Points, in no order, along strands that fork, close into loops and pass close to each other.
Points whose rows are less than 105 apart are linked; no others are. Some points are linked to none.
Q689: [ 10  -1 -26   1 -22 -27  17 -10 -22  -7   0 -15 -15 -14   4 -32  -3 -17
 -11  -4 -23  13   8 -12 -13  27   5   9 -19  13 -13  17  -6  14  -3 -24
   2   2 -31   7 -23  -1  -5  33 -17  12   9 -29  -2  16   4 -22 -20  -5
  11  13]
Q402: [ 26  13  45  22  14   2   5  23  23 -21 -33  12   9  16 -37   8  -6 -26
  -9  -3  -2  12 -28  12  -8  20 -22 -35  -9  11  -9 -19 -22  10 -42  20
  12 -14   1  -3  -6   2  14  -3   5  -2  23  25  -1 -33  21  32  11  -9
  36   5]
Q39: [  6  11  14   5  16  12   3 -12   4  17   4  12  41  -8   6  17  -6  16
   7  22  33 -10  16  -1  25 -25   6   0 -11  -7   4 -20   3   2  11  -3
 -18  24   8  -5  10   7  30 -24   8 -10   0  11 -28 -27 -13   2  20  13
   0   1]
Q135: [ 38   2   0  -5  -7   1  25 -11 -27   9   5   7  21 -10   8 -23 -16   4
   4  16 -13  -3  19 -18  15  -2  20  -7 -24   1 -24  17  -2   1 -24 -22
 -16  13 -14  -3  -5  25  26  34   0   3  23  -3 -21  20 -15 -25   8  13
  28  25]
Q742: [-36  10  22   5  31  15 -26  25  19  -9   0  29 -27  17 -11  15  29   8
  15 -12  19   3 -31  35  -3  -8   7 -14  48 -14  17   0   6 -19  12  34
  20 -19  24   6   9 -17 -15 -39  11   4  -9  -8  21  -8  -6  38  14 -23
 -16 -26]
Q750: [ 17 -14   6   5 -26  -3   3 -12   3  -8  -1 -10  -9 -14   9 -26  -3 -22
   2   5 -33   8   3 -12 -18  25  -4  -6 -12   0 -31   6   1   8 -19 -16
   7  -5 -32  14 -24  21   0  44   1  -4   4   5  -1  26  -3 -37 -20   0
   1  10]
Q792: [ -4 -10  49  16  -2  22 -22   3  47 -13  12  -4  12  -3   4  11   5 -28
 -16   6 -16   7 -30  11 -10   9 -14 -27  32  15   5 -20  18  11 -16  19
  13 -11  10  -7   8  12  -4  -9  12 -33 -36  40  15 -24  23  26 -14  -4
 -18 -36]
Q205: [-17  35 -46 -17   9 -30  19  -9 -15 -13  10 -24  31  15 -21  10  22  -7
 -32 -11  12  19 -32  27  -9   8  28  -1 -10   5  -5 -11  -9   1   1   2
 -10 -14 -17   6   5 -39  -5 -30 -39  21 -24 -42 -12 -41  12  26  10  -6
  33  11]
Q685: [ 16  29  -8 -25   8 -20  12  -2 -26  11  -3  -5  33 -14  -6  15  12  15
 -14  20  18   8   4  12  19  -2  20  -3 -26  24  -5 -23  -5  22  12 -19
 -18   8   2 -15   3  -4  26 -21 -29   8   4 -25 -25 -37  17  39   2  12
  38  12]
Q152: [  9  16 -26 -11  -2   7  -4  -6   6  10  18 -21  21   0  -3  40  -7  11
 -20 -22   0  -7 -17   6  16  -7   4  11   2   8  26  -3  12  14  19   6
 -29   9   4 -21  24 -21 -11 -22 -26 -11  -5   3   3 -31  18  28   6  12
   0  -6]
Q669: [  8  15  -5   4   5   8   0  30 -20 -19  -5  20 -26  21 -31   3  13  14
  10   7   4  23 -21   9   4  20  18 -18  17   4 -15  39  -4 -28 -40  25
  27 -40  11   7  16 -12 -19  24 -18  41   8 -26  15  27  21  12  16  -5
  49   5]
Q968: [ 20 -10 -20 -18 -48 -13  -1 -17  -8  22  19 -30   3 -30  24  -2 -21   0
 -20 -11 -40 -11  20 -20   6  -7  -7  22 -17  21   9   6  16  22  15 -39
 -24  28 -19 -24  -2  22 -11  28 -26 -18   0  10   1  -3  14  -3 -44  18
 -18  -5]
Q678: [ -3  -3 -24  13 -10 -33  -7  16   6 -16 -25  -9 -40   6  -2  -7 -19 -16
 -14 -38 -14   1   3   0 -19  18 -28   8  -7  -1  22   1 -21  17  18  10
  -7   3 -21   5 -26 -23 -30   5 -10   2  18 -21  11  -8   9 -15 -23 -17
 -14  -6]
Q655: [ -6  22 -13  -2  13   1  10  16 -32  -6  -2  26 -15  10 -18  11  22  27
  19  21  29  22  -9  19  15   5  23 -14   9  -1 -11  30   6 -30 -18  15
  27 -27  16  10   9 -11  -6   8 -16  48   2 -42  -4  22  12  17  21  -2
  43   9]
Q622: [  7  18  23  -6  -6 -12  -9   3  22  -2 -16 -17  13   0  -6  22   3 -11
 -27 -13 -15   5 -14  18  -5  19  -6 -15  -8  25  13 -38  -1  38   7   1
 -15   7  -6 -15  -3  -3  -1 -19 -15 -17  -1  15  -3 -45  29  40 -27   5
   6 -14]
Q752: [ -3   4 -16   9   7  15   0  12  -2 -33   0   5 -29  26 -25   3   6  -4
   2 -12 -10  15 -32  10 -18  22  11 -12  10  -8  -5  26 -12 -18 -26  35
  19 -41  -2  12   3 -23 -17  21  -7  24   6 -20  20  18  12  -7  15 -16
  29  10]
Q969: [ -5   6 -14 -18 -10   6 -25   2   6   8  21 -32  -6   4   2  42   9  14
 -20 -23  -7  -8 -17  10  15  -1   6  10  27  20  38  -3  24  17  36   2
 -20   9  10 -19  23 -21 -33 -25 -26 -22 -17  -2  14 -25  24  45 -26  12
 -16 -21]
Q844: [  0 -16  -9 -22 -31   2  14 -25 -25   8  22  -9  21 -29  25 -30  20   7
   1  40 -12   1  24 -15   1 -11  31   1   4  13 -23   9  27   7  -8 -35
   9  11 -13   2   0  18  10  36   5  -1 -28 -21  -8  33 -10 -34 -28  13
  -3   5]
Q509: [-22  13 -11   0 -14 -39   2   7 -34 -12 -16 -10 -40  -7  -7 -24  26   2
  -3  17   8  20  28   2  -6  28   0   1  -4  24   1  11  -4  12  15 -20
  36  -7  -1  16 -17  -7 -10  -2 -13  40   7 -47   4  18  14  21 -20 -10
  16   6]
Q141: [ -6 -33 -14  19   9  29   8 -35  14  14  16   3  35  -3  18 -15 -16  -1
   9   4  12 -17  16 -25  -5 -35  -6   5   4 -43   1   8  12 -18  -9  12
 -11  22  -7  18  15  21  19   7  37 -11 -16  13 -16  18 -52 -61  21  13
 -29  14]
Q874: [ 12   7  52   6  10   1  -8  13  16  18 -20  23  -3 -10   8   2   0   6
   6  17  22  -7  17  10  10 -10 -18 -18   0  18   7 -26   0  11  14 -11
   5  14  27  -9  -4  25  23 -28  11 -13  11  29 -12 -14   6  40 -10   1
  -7 -19]
Q534: [-41  -9 -14   0  17   9 -25  -9  21   3  17  -8 -17   8   3  10  10   1
   2 -22   4 -13  -4  20  -3 -16   4  17  25 -18  39 -12  12  -9  40  23
  -9   4   4   2   3 -22 -27 -36  13 -25 -12   8  15 -13 -13   2   5  -6
 -43 -11]
Q193: [  7  -1  38   1 -17  10 -24  20  24  -5   1  -5  -5  -3  -2  22   6 -11
 -18  -5 -19   5 -21  14  -2  15 -10 -21  24  30   8 -10   8  22  -5   5
   3  -4  14 -17   9  10 -11  -6 -11 -19 -15  22  19 -21  36  41 -37   6
  -2 -27]
Q889: [  4   3  22   1   5   5   8   2  -5  -2 -10  13  -1  -8  -5  -2  15   2
  12  23  14  13   2  10   0   8  11 -13   0   7 -17  -7   3  -3  -7   1
  21 -10   3  12  -4  10  15   7  10  11   2  -4  -9  11   3   1   5  -3
  19   5]
Q296: [  2  41 -25 -21   9 -29  13   2 -24   2 -12 -11  22   8 -13  20  17  10
 -21  -6  20  15 -15  22   7   9  11  -3 -23  21  10 -13  -8  20  11  -9
 -15   0  -1  -9   5 -26   1 -35 -41  16   3 -36 -18 -49  22  48   4   2
  38   9]
Q946: [ 32  -7  27 -11 -33  12 -14  29  -7 -19   7   3 -16   5  -3  -8 -13  -9
 -11   0 -48   6 -24 -18   7  25   2 -15  12  24 -19  29   5  -4 -50   3
   9 -27   3 -16  14  13 -20  50 -18   4  -5  21  29  20  36  10 -24  12
  20  -7]
Q925: [-11 -23   5  18  -4 -12  -4 -27  38  14  -7 -24  15  -7  17 -10 -23 -28
  -1 -27  -9 -14  16 -10 -19  -4 -25  12 -21 -21   2 -27  -6   7  24   0
 -21  24 -18  10 -20  12   7 -13  20 -24  -8  30 -10 -15 -27 -33 -18   0
 -39   8]
Q435: [ 35  10 -12 -11 -12 -10  18 -14 -13   3  20 -14  35 -10   4  -6 -13  -5
 -20  -1 -33  -5  -7  -9   2  -4  17   1 -21  10 -14   1   2  11 -14 -18
 -32  11 -28 -22   1  11  16  24 -20  -5   6   0 -16  -9   2  -1   3  12
  23  15]
Q548: [ 24  -5 -18 -16 -18   1  24   1 -42  11   4  11 -11 -11   5 -35  -9  22
  16  18 -12   0  24 -22  18   5  20   6 -15   3 -11  38   6 -14 -19 -28
   5   2  -3   4  -2  17  -1  43  -4  22  15 -11  -2  50  -9 -30  -1  13
  19  19]
Q751: [ 20 -13   2 -23 -55 -11  -7  -8 -17  23   5 -11  -5 -31  31 -21 -15   4
  -2  13 -37 -11  36 -23   9   0  -7  11 -18  16 -14   4  10  24   5 -46
  -3  24 -12 -14  -8  36   3  32 -14 -14  -2  15  -4  16  14 -16 -51  23
 -16   0]
Q271: [ 39  -2  15  16   4  17   2  18 -11  12 -21  35 -17  18 -16 -11 -24  14
  25  -7   7 -15  13 -21  17  -4 -26  -2 -10  -3   4  27 -14 -19 -33  -3
  -9  -5  25  -4   8  19   2  23   3  12  41  28   7  28  -3   5  22   4
  14   7]
Q923: [ 18  -6  16 -36 -41  -3  -5   9 -30  19   3   6   1 -31  24 -15  -3  34
   1  40 -25  -2  33 -23  27  -6   9   5   1  26  -6   6  23  15   0 -43
   0  15  15 -17  11  35   6  31  -8   0  -9   8   5  21  19   2 -47  28
  -3 -15]
Q725: [-35 -14 -44 -10   4  -9  18 -38  18  16  15 -26  22 -13   8  -3   7  -1
   0   2  14  -5  12   8  -6 -16  23  29 -10  -9   5  -7  12   4  36 -11
 -15  15 -27  10   1 -12  -1 -18   3  -7 -20 -16 -12  -7 -25 -30  -3  -2
 -24  14]
Q975: [ -7  -2 -41   6  11  14  16 -18   9   1  14 -10  21   6  -2  18 -17   6
   4 -25  11 -13 -12  -4   1 -19  -2  20  -8 -32   8   8  -7 -21   9  18
 -19   6 -14   1  11 -16   2 -12   1   0   6   4   4  -8 -18 -29  40   3
  -6  20]
Q981: [-13   8   8   0  17 -18   4 -13  35   3 -15 -28  46  -6   2   9   8 -20
  -8  -2  12  -4   2  10   1   4  11   0 -32   8  -3 -57  -3  16  21 -12
 -24  21 -17   4 -13  -8  23 -39   4 -19  -8  19 -28 -51  -3  10 -15   8
  -4   5]
Q581: [-22  12  -5  -4   1 -12   3   0 -10  -4  -6   0 -22   0  -7   5  31   9
  10   7  15  12   7  19  -7  11  11  -5   0  14   6  -3   6   6  21   0
  24 -10  -2  13  -9 -10  -7 -13  -5  19   0 -32   1   6   7  12  -6 -10
  10   0]
Q203: [  2  20  -4 -18  -1 -27   2 -10  22   6  -9 -31  32  -7  -2  15   3 -13
 -28 -12  -5   3  -4  10   0  13   6   4 -26  26  14 -47   2  41  24 -18
 -34  18 -16 -15  -6 -16   5 -31 -21 -18  -9   6 -15 -55  20  38 -32   8
  -1  -5]
Q381: [-29   4  17  -2  29  10 -33  11  14  12   0  23 -20   7   2  11  24  10
  13 -18  17 -10  -6  22  11 -19  -2   5  37 -12  38 -16  17  -3  37  10
   2   6  27  -4   5  -8 -14 -45   2 -21  -4  14  10 -11 -13  42   7 -10
 -35 -32]
Q571: [ -2   9 -25   2  17  11  18   5 -32   0  -5  32 -20  14 -15  -3   7  29
  34  12  30  10   9   6  11  -5  18   0   0 -23 -13  36  -6 -39 -13  13
  20 -20   8  17   5  -7   0  17   5  41  15 -32  -5  41 -16 -24  38  -5
  25  13]
Q97: [ 25 -10 -32 -20 -31 -11  14 -26   3  12  29 -32  31 -28  21  -9 -18 -11
 -32  -9 -44 -14  -6 -13   2 -16  12  19 -18  15   1   7  12  20   4 -29
 -43  22 -35 -32   6  12   1  24 -27 -18  -6   5  -9  -9   1  -4 -21  21
  -6   4]
Q983: [ -1 -25   6  -4 -33  14  -1 -26   9   3  15 -13  18 -22  23 -16   8 -14
  -4  26 -25  -3  11 -12 -14  -3  16  -3   5   7 -23  -8  24   9 -13 -15
   6   6 -20   5  -7  27  14  33  12 -17 -28  10  -5  21 -10 -40 -26  10
 -12  -2]
Q371: [  5 -19 -10  20  10  38   9 -18  -2  -6  18  19  30   2  15  -4 -13   5
  17  18  14  -8  -1 -24  -1 -30  -3   0  16 -39  -5  24  13 -31 -32  17
   2   6   6  12  19  14  18  19  30  -5 -15   1  -7  21 -34 -45  33   7
 -21   1]
Q120: [ 22  13  10 -23  11  -4   8  -9 -20  12   2  14  46 -18  14  13   2  19
  -6  43  20   1  22   0  30 -20  21  -5 -18  10 -18 -19   1  10   4 -25
 -16  17   5 -16  10  13  42  -1  -2  -6   1  -8 -38 -24   0  13   8  15
  18   8]
Q142: [-33  -2 -39  -8  18 -24  32 -31  13  17   2 -32  33 -14   7 -17  12  -9
   8   8  32   4  14   2  -3 -12  25  23 -31  -9 -17 -19  -9   0  28 -21
 -12  21 -29  20 -13 -17  13 -26  11   8  -5 -25 -27 -13 -36 -39   9  -7
  -8  33]
Q512: [-42   0  37 -10  27  -6  -8  -6  11  14 -15  11  -9  -8   4 -11  44   1
  26  21  38  -4  23  21   8 -14  19  -8  10  -5   4 -45  11  10  43 -17
  32   3  11  18 -22   1  10 -45  24 -10 -11 -15  -8   7 -27  19   1 -17
 -18 -12]
Q197: [  7 -28  19  12 -14   4 -10  -4  -5  33 -15  19 -30  -3  22 -33 -14   6
  24  -9   0 -18  42 -23 -13 -11 -30  10  -6 -22  -6   9 -10  -7   3 -12
   6  19  18  10 -18  37   0   9  22  -7  16  33  -5  46 -24 -29 -11   6
 -32  -4]
Q987: [ -8  -3 -26   9   6  11   2 -15  26  -6  19 -27  25   4   1  22 -13 -11
 -13 -25 -13 -11 -19   1   2 -11   2  15  -4  -8  20  -7   7   4  10  14
 -25   7 -18  -7  14 -13  -4 -10  -5 -16 -16  19   4 -26  -1  -7  10   9
 -13   0]
Q713: [ -1 -11 -22   1 -15   6 -24  30 -14 -12  -6  -3 -70  22  -5  -2 -19  13
  -6 -33 -27 -10  -2 -13  -9   5 -18  20  11   5  16  35 -15 -16   2  16
   5 -16  13   0  -2 -19 -44  28  -6  14  29   1  38  30  13  -5  -9  -4
 -13  -6]
Q804: [ -4 -19   6  19  12  33 -21 -14  38 -14  41 -12  40  13  13  28 -22 -14
 -27   8 -10  -5 -30 -20   8 -22 -19   3  21  -8  15   1  36  -5 -21  23
 -13  -4  12 -17  40  -5  -2  -2  15 -39 -40  34   9 -41   7  12  18   9
 -30 -30]
Q701: [ -7  17 -32  -6  18   3  12  -2 -12  12   4   4  -2   7  -9  22  -3  24
  10 -16  28  -4  -3   9  18 -15   4  15  -6 -16  18  10  -5 -15  19  17
 -10   4   5   0   9 -21  -1 -22 -11  13  17 -16  -4  -9  -6  -2  37  -3
   2  11]
Q614: [-11   0 -32 -14 -18  -7  15 -22 -18  25  13 -14  -2 -21  10  -4   6  18
   2   4  14  -6  23  -7   9 -13  13  22 -10  10  12   7  13   8  30 -21
  -5  16  -4  -1   3  -2  -5  -1  -8   3  -3 -21  -9  10  -7 -17  -9   5
  -8   8]
Q272: [  0  20  60   6  26   7 -13  34  24   8 -22  36  -5  -1  -9  14  12   0
   5  17  26   2 -13  29  14  -4 -14 -26  26  20   3 -14   6   0  -3   7
  21   1  35  -9   3  11  16 -37   9  -5   6  17   3 -22   9  61   5 -13
   5 -29]
Q549: [  4  -9  17  13   3  26  11  -4  -7   5   1  25   9  -4   8  -8   2  13
  20  23  18  -3  15 -11  -1 -13   4  -8  10 -12  -8   4   8 -14 -15   2
   9   1  14  11   6  21  14  14  24   0  -2   7 -12  27 -21 -25   9   8
  -6  -1]
Q91: [  6  14 -20  -1  14  15  -2  13 -30  23  -3  30 -19  14   1  25  -5  46
  21  -9  34 -16  10  -6  26 -27  -6  22  13 -14  20  30   3 -33   9   8
  -8   7  31  -5  22  -6  -6  -7  -1  15  22  -5  -3  23 -14   4  37   7
 -10 -10]
Q951: [ -5 -35  -2  10 -12  19  10 -36  21   5  18 -14  34 -14  23 -24  -8 -16
   1  13 -10  -9  14 -18 -17 -16  10  -2  -6 -20 -20  -3  11  -2 -13  -4
  -6  17 -26  20  -2  26  22  24  31 -18 -23  12 -17  19 -38 -63  -4  11
 -16  17]
Q724: [ 17  29 -32   6  14   8  12  22  -1 -18  -3  -5   1  37 -30  41 -27  13
 -11 -48   1  -8 -33  -4  12  -2 -17   6  -4 -14  24  14 -25   0 -11  26
 -20 -12   4 -15  14 -33 -12 -14 -20  10  26  -1  14 -24  17  19  43  -6
  23  17]
Q780: [-19 -23   4   8 -19 -19  -7 -24  25  16  -6 -22  -9 -17  21 -18  -1 -24
   6  -9  -8  -5  21  -6 -22   6 -13  11 -14  -4 -11 -24  -5  19  29 -18
   1  15 -27  17 -27  17  -3   1  12 -18 -10   8 -11   9 -16 -34 -35 -11
 -37   2]
Q652: [-15  22  -5 -14 -32 -47   0   7 -46 -11 -11 -20 -18  -6  -5 -19  28   1
 -24  22   0  20  23   4   1  33   7  -1   0  38   7   5   0  23  13 -38
  26  -8   2  -2  -5  -2  -5  -1 -37  41  -9 -48   7   1  26  49 -32  -1
  22  13]
Q199: [  3 -26 -13  16   0  -9   0  -6  -9  18 -18  14 -42   9   8 -20 -29  -5
  18 -35   5 -15  36 -19 -14  -6 -29  22 -11 -34   7  16 -29 -13  18  -1
  -9  13   8   7 -24   7  -9   9  15   2  35  11  -3  40 -33 -39   4  -7
 -28  16]
Q538: [-12  -8  -1  11  11  16  12 -12  -3 -26  -2   8 -13   8 -16 -17  12 -16
  15  12   0  19 -17  13 -30  22  18 -14   5 -19 -25   9  -8 -26 -23  27
  28 -30 -19  30 -12  -8  -4  33  13  17  -5 -17  10  29 -11 -38  17 -17
  19  14]
Q978: [  0 -17   5 -14 -24  -4  10  -5 -32  10  -3   6 -11 -23  18 -37  18  13
  18  37  -1   5  35 -17   1   4  19  -1  -3   6 -31   9  16   3 -10 -35
  32   2  -3  17 -13  25   7  37  17  16  -6 -15  -5  56 -13 -40 -21   9
   6   8]
Q238: [ 17   0  15  16  12   7  14 -15  22 -20  -2  -8  47   4 -11  -5  -9 -32
  -2   0 -13   5 -21   6 -17   8   3 -17 -20 -10 -26 -28 -14  -5 -30  12
 -13  -2 -23   9  -5   3  31   5  13 -13  -3  26 -10 -26  -8 -20  18  -3
  20  17]
Q776: [  9   2 -16  16   7 -16   4   4  10  -2 -23  -6 -16  12  -6   7 -32  -8
  -1 -48  -3 -11   0  -4  -8   2 -31  17 -21 -13  27  -4 -27   8  26  13
 -19   6  -7  -4 -14 -17 -10 -11  -1  -5  32   6   4 -12  -9 -11   4 -12
 -13   9]
Q480: [-41  10   2   6  38  11 -20  23   2 -13  -7  33 -52  23 -19   8  23  13
  20 -13  20   6 -22  34 -11  -8   7  -9  36 -24  14   9 -14 -35   8  40
  21 -28  20  15   0 -21 -12 -29  12  23  16 -17  22  10 -11  17  31 -23
   0 -14]
Q569: [ 24  24 -52 -15  -4  -3   9   6 -10  -7  30 -27  32  15 -10  34  -6   6
 -41 -32 -17  -1 -46   3  10  -9  16  12  -1   0  11   9  -3  10  -3   2
 -34  -2 -12 -29  27 -34 -15 -10 -47   3  -7 -13   5 -35  22  33  19  11
  27   3]
Q313: [-32   1 -18  12  25  23  -5  11   3 -32   2  15 -37  33 -24  10   1   0
  12 -16   4   5 -29  24 -18   0   0  -3  23 -30   6  21 -26 -41  -9  55
  15 -39   6  15   3 -35 -17  -6  13  14   7 -22  22   9  -4 -14  39 -22
   0   9]
Q345: [ -9 -18  30  -6 -12  -8 -15  18 -10  28 -25  23 -47  -7  19 -38  11   5
  25  15   4 -14  41  -6  -5  -4 -14   3   6  -4 -20  -4   6   4  10 -28
  39  10  12  14 -22  37  -6   1  19   9   7  19   6  62 -11 -14 -23   1
 -27 -14]
Q471: [-15 -24   2  19   8  12   3 -14  18 -22  -7   3 -14   8  -2 -23  -2 -24
  14  -6  -2   7  -5   3 -39  16 -11  -3  -2 -30 -14   1 -14 -19  -2  28
  12 -21 -21  26 -18  -1  -1  13  28   0  -1  -1  10  23 -25 -51  10 -19
  -8  17]
Q499: [ -9 -11  16   4  -8  32 -21  17   7 -14  20   2 -11   7   5  19   7   8
  -7   2  -7   6 -24  -1   0   1   7  -3  42   9   4  23  23 -18 -17  22
  13 -22  25  -5  25  -6 -23  12   3  -7 -29   6  24  15  10   9  -7  -2
 -14 -31]
Q358: [ 11  24 -48 -10   3 -14  23  -3  -5 -17   9 -23  25  12 -13   8  -5 -10
 -28 -32 -15   8 -38   8 -13   2  13   9 -14  -5   5   8 -11   4  -5   5
 -23  -9 -26 -12   4 -34 -14  -2 -31  10   2 -20   0 -24  10   4  20   0
  26  13]
Q696: [ 20   9  49 -17 -18 -12 -13  20  -2  18 -21  11 -10 -21  12   4   0  13
  -2  26   1  -3  28   1  20   2 -12 -13  -8  38  -3 -20   1  30  11 -32
   3  11  21 -22  -4  31  18  -4  -5  -7  17  23  -6  -8  26  43 -38  14
   5 -12]
Q552: [  0  -2 -31  -9   0   4  -4  10 -35  27  -5  11 -50   9   6   7 -11  38
  13 -26   9 -20  27 -10  13 -19 -11  32   4  -1  25  31  -4 -22  27  -3
  -8  12  26  -4  10  -9 -21   2  -3  15  32   3   9  36 -11  -5  12   1
 -17  -3]
Q346: [-24 -20  13  11  -9 -41 -15   5  10  11 -26  -2 -43 -13  15 -32  11 -24
  17  -2   5   1  31   0 -24  22 -23   5 -11  -8 -15 -18 -22  23  36 -16
  25  12 -18  23 -47  11  -5  -6  17  -4   7 -13  -6  24 -17 -27 -30 -23
 -32  -5]
Q954: [ 44   0  29   3 -13   7  -6  21   0 -22   3   6   3  12 -21  -2 -13 -25
 -16  -3 -40   6 -29  -9   0  28  -3 -27   1  18 -19  11 -12   6 -58   7
   1 -21  -6 -18   5  10   0  41 -15  -3  10  18  14  -3  29  17  -3   4
  36   7]
Q660: [-28   5  25  -3  21 -23   1 -10  21   9 -22 -16  13  -9   0  -4  25 -11
  12   6  27   0  15  17   0   5   5  -1 -22   5  -1 -54  -7  20  40 -15
   5  14  -8  18 -28  -2  15 -48  17 -17  -2  -4 -24 -23 -17  11 -10 -13
 -11   2]
Q903: [  5   4  16  16  21  18  -9  -6  27 -20  36   7  55  14  -2  38 -14 -16
 -23  18  -5   5 -41 -10  11  -9  -9  -9  15 -15  -6  -2  17 -12 -38  27
 -12  -4  12 -20  33 -11  14  -9   8 -22 -35  23   1 -51  16  11  29   5
   0 -21]
Q762: [ -3 -11 -18  22   1 -22   1   7  12 -29 -25  -4 -38   7 -11 -22 -14 -28
   3 -20 -10  14  -2  -2 -30  31 -18  -3  -9 -15   2   3 -30  -1   1  18
   8 -15 -29  21 -31 -18 -15  21   3  12  16 -24  14  11  -8 -41  -7 -21
  -5  11]
Q822: [-31 -12 -23 -12  -1   3 -19  -2 -11  12  14  -7 -46   4   9  12  10  18
   5 -19   0 -15  10   5  -2 -18   1  24  25  -1  33  11   7 -13  41   9
  -5   9  14   1   2 -18 -29  -9   2  -7   9  -2  16  17  -5  -1  -1  -7
 -35 -12]
Q221: [ 23   8  27 -22  -4 -11   0  -7 -15  23 -11   4  20 -29  18   5  -2  19
  -5  38  13  -2  41  -5  32 -16   8  -4 -19  28  -6 -26  -3  31  21 -36
 -13  22  14 -22  -1  28  38  -5   1 -12  12   7 -29 -16   5  23 -23  21
   8   2]
Q414: [  5  -9   8 -11 -30   8 -20  26 -17 -19  11   1 -35   4   0 -15  11   9
  -3  12 -30  16 -18  -9  -4  29   9  -6  28  20 -15  36  16 -10 -33   1
  29 -31   9   5  14  -4 -32  37 -13  28 -15  -6  35  39  31   3 -24   5
  22  -9]
Q115: [  2   5  44  18  34  18  -9  17  25   0  -3  32  14   9  -5   9   0  -4
  13  16  23   2 -20   9   3 -13 -31 -22  28  -4   6  -4   6 -16 -21  21
  15   1  35  -3  12   5  12 -31  26 -14  -7  28   2 -25   3  32  29 -12
 -11 -32]
Q546: [  0  15  25  25  32   1   4  12  30 -24 -35   4  11  27 -25  10  -8 -17
   6 -28   6   2 -25  16 -14  16 -29 -17 -15 -16  12 -28 -28   1 -19  34
   0  -7  -1   4  -8  -9   9 -34  15  -6  15  22  10 -41   4  17  19 -14
   9   9]
Q745: [ 37  -5  43  20  -1  15  -2  10  20 -29   4  10  29  14 -23   2 -16 -35
 -13   2 -31  11 -33  -6  -7  17 -18 -37   4  11 -22  -3 -17   4 -63  19
  -3 -19   1 -17   2  11  19  23   5 -19  -3  38   7 -25  23  16  13  -3
  30   3]
Q147: [  7 -17 -32  20  15  -8  13   0   3   0 -15  -4 -19  16  -8  -4 -47  -9
  10 -52   0 -18   9 -18 -13 -10 -35  25 -20 -44  20   8 -37 -10  25  12
 -32  11  -5   1 -19 -17  -6  -4   7   1  42   6   8   6 -35 -38  20 -14
 -18  30]
Q936: [ 22   2  29  12  11  15  -1   3  19 -28  21   9  54  12 -17  27 -16 -28
 -21  11 -22   8 -44  -2   1   6  -7 -28  11   9 -14 -10  -5   2 -51  22
 -15 -10   1 -24  23  -3  21   3   5 -20 -22  34   1 -46  22  23  22   3
  26 -12]
Q420: [-27  13 -32 -19  18 -20  31 -30 -18  20   4 -21  41 -19   3 -11  26   5
   6  28  40   4  21   8  17 -24  32  10 -29   0 -19 -20  -4   5  25 -31
   1  13  -9  17 -10  -8  24 -21  -1  10 -15 -42 -39 -11 -21 -15  18   0
  19  28]
Q236: [ 14  23  -3  19  23   3  16  12  14 -21 -20   1  18  34 -36  21 -22  -4
   4 -39   6  -3 -24  -2  -1   5 -20  -4 -18 -23  14 -11 -30   1 -16  28
 -16  -9  -4  -5   1 -19   8 -23   0   4  23  13   8 -35   7  10  40  -8
  19  22]
Q801: [-10  -8   3  -7 -12  26 -19  33 -17 -17  10  15 -35  10   1   2   7  27
   9   9  -7   9 -17  -8   4   3  11   4  43   8  -5  45  18 -39 -25  16
  26 -30  26   9  27  -8 -36  29   4  25 -15  -7  30  49  14  -4  -3   2
   3 -25]
Q110: [  2   0  -3 -23 -19   1   2  -3 -27  22   5  -1  -8 -21  14   6   5  31
   6  16   4 -10  27  -9  17 -10   9  15   1  19  10   7  24   5  11 -25
  -3  15  13 -14  13  13  -4   9 -10   2  -2  -3   1  19  11   4 -19  16
  -5  -9]
Q422: [-27 -23  16   3  -7 -27 -23  16  -2  12 -23  14 -68  -8  16 -39  14 -11
  23   4  -4  -8  39  -1 -21  13 -19   7   7 -12 -16   0  -8   9  28 -17
  39   4  -3  19 -40  18 -14  -2  19   8  15  -3   7  53 -14 -23 -26 -14
 -37 -12]
Q788: [ 11  10 -17  -9  -9 -23  17   4 -41   4 -11   3 -20 -12  -3 -32   8  14
   9  17   1  14  29 -12   7  20  11   6 -28  16  -7  21  -3  -1  -4 -26
  17  -8  -3   5 -12   4   1  20 -15  35  18 -34  -6  26   5   2  -2   1
  31  23]
Q823: [-18 -21  26  15   0  36 -25  -1  37 -21  39 -10  15   5   9  24   4 -15
 -18   7 -14   0 -35   1  -6   1  -2 -11  47   6  11   2  35  -3 -12  24
   8 -18  19  -9  29  -2 -22   1  12 -38 -54  23  17 -10  12  15 -13  -1
 -32 -39]
Q12: [ -1   6  40  15  30  17  -1  -7  21  -6   7  25  44   1   2  14   0  -3
   8  35  34   3  -5   5   5 -15  -5 -15  11 -12  -9 -16  12 -12 -14  15
   7   7  23   2   8   8  29 -25  28 -18 -13  20 -17 -32  -7  14  21  -2
 -12 -20]

A fork is a point with three links, a tip a point with one. Leave the first point through the second and follow the links. Name the first fork or tip that comes.
Q135, Q435 => Q420
Q381, Q534 => Q152
Q925, Q780 => Q752
Q725, Q614 => Q548
Q512, Q660 => Q823
Q147, Q199 => Q925
Q823, Q792 => Q512
Q221, Q696 => Q120

A tip is a point with one link. Name the tips that can be reached along the links from each point below, in the order of the rows.
Q614 => Q652, Q420
Q296 => Q969, Q925, Q571
Q499 => Q512, Q724

A piece is all that can be reached along the links. How many separate loops has the piece of each point below (a circle has one, a figure eight two, a Y none), and how many tips (points with one link)?
Q39 => loops 1, tips 3
Q804 => loops 1, tips 2
Q614 => loops 2, tips 2
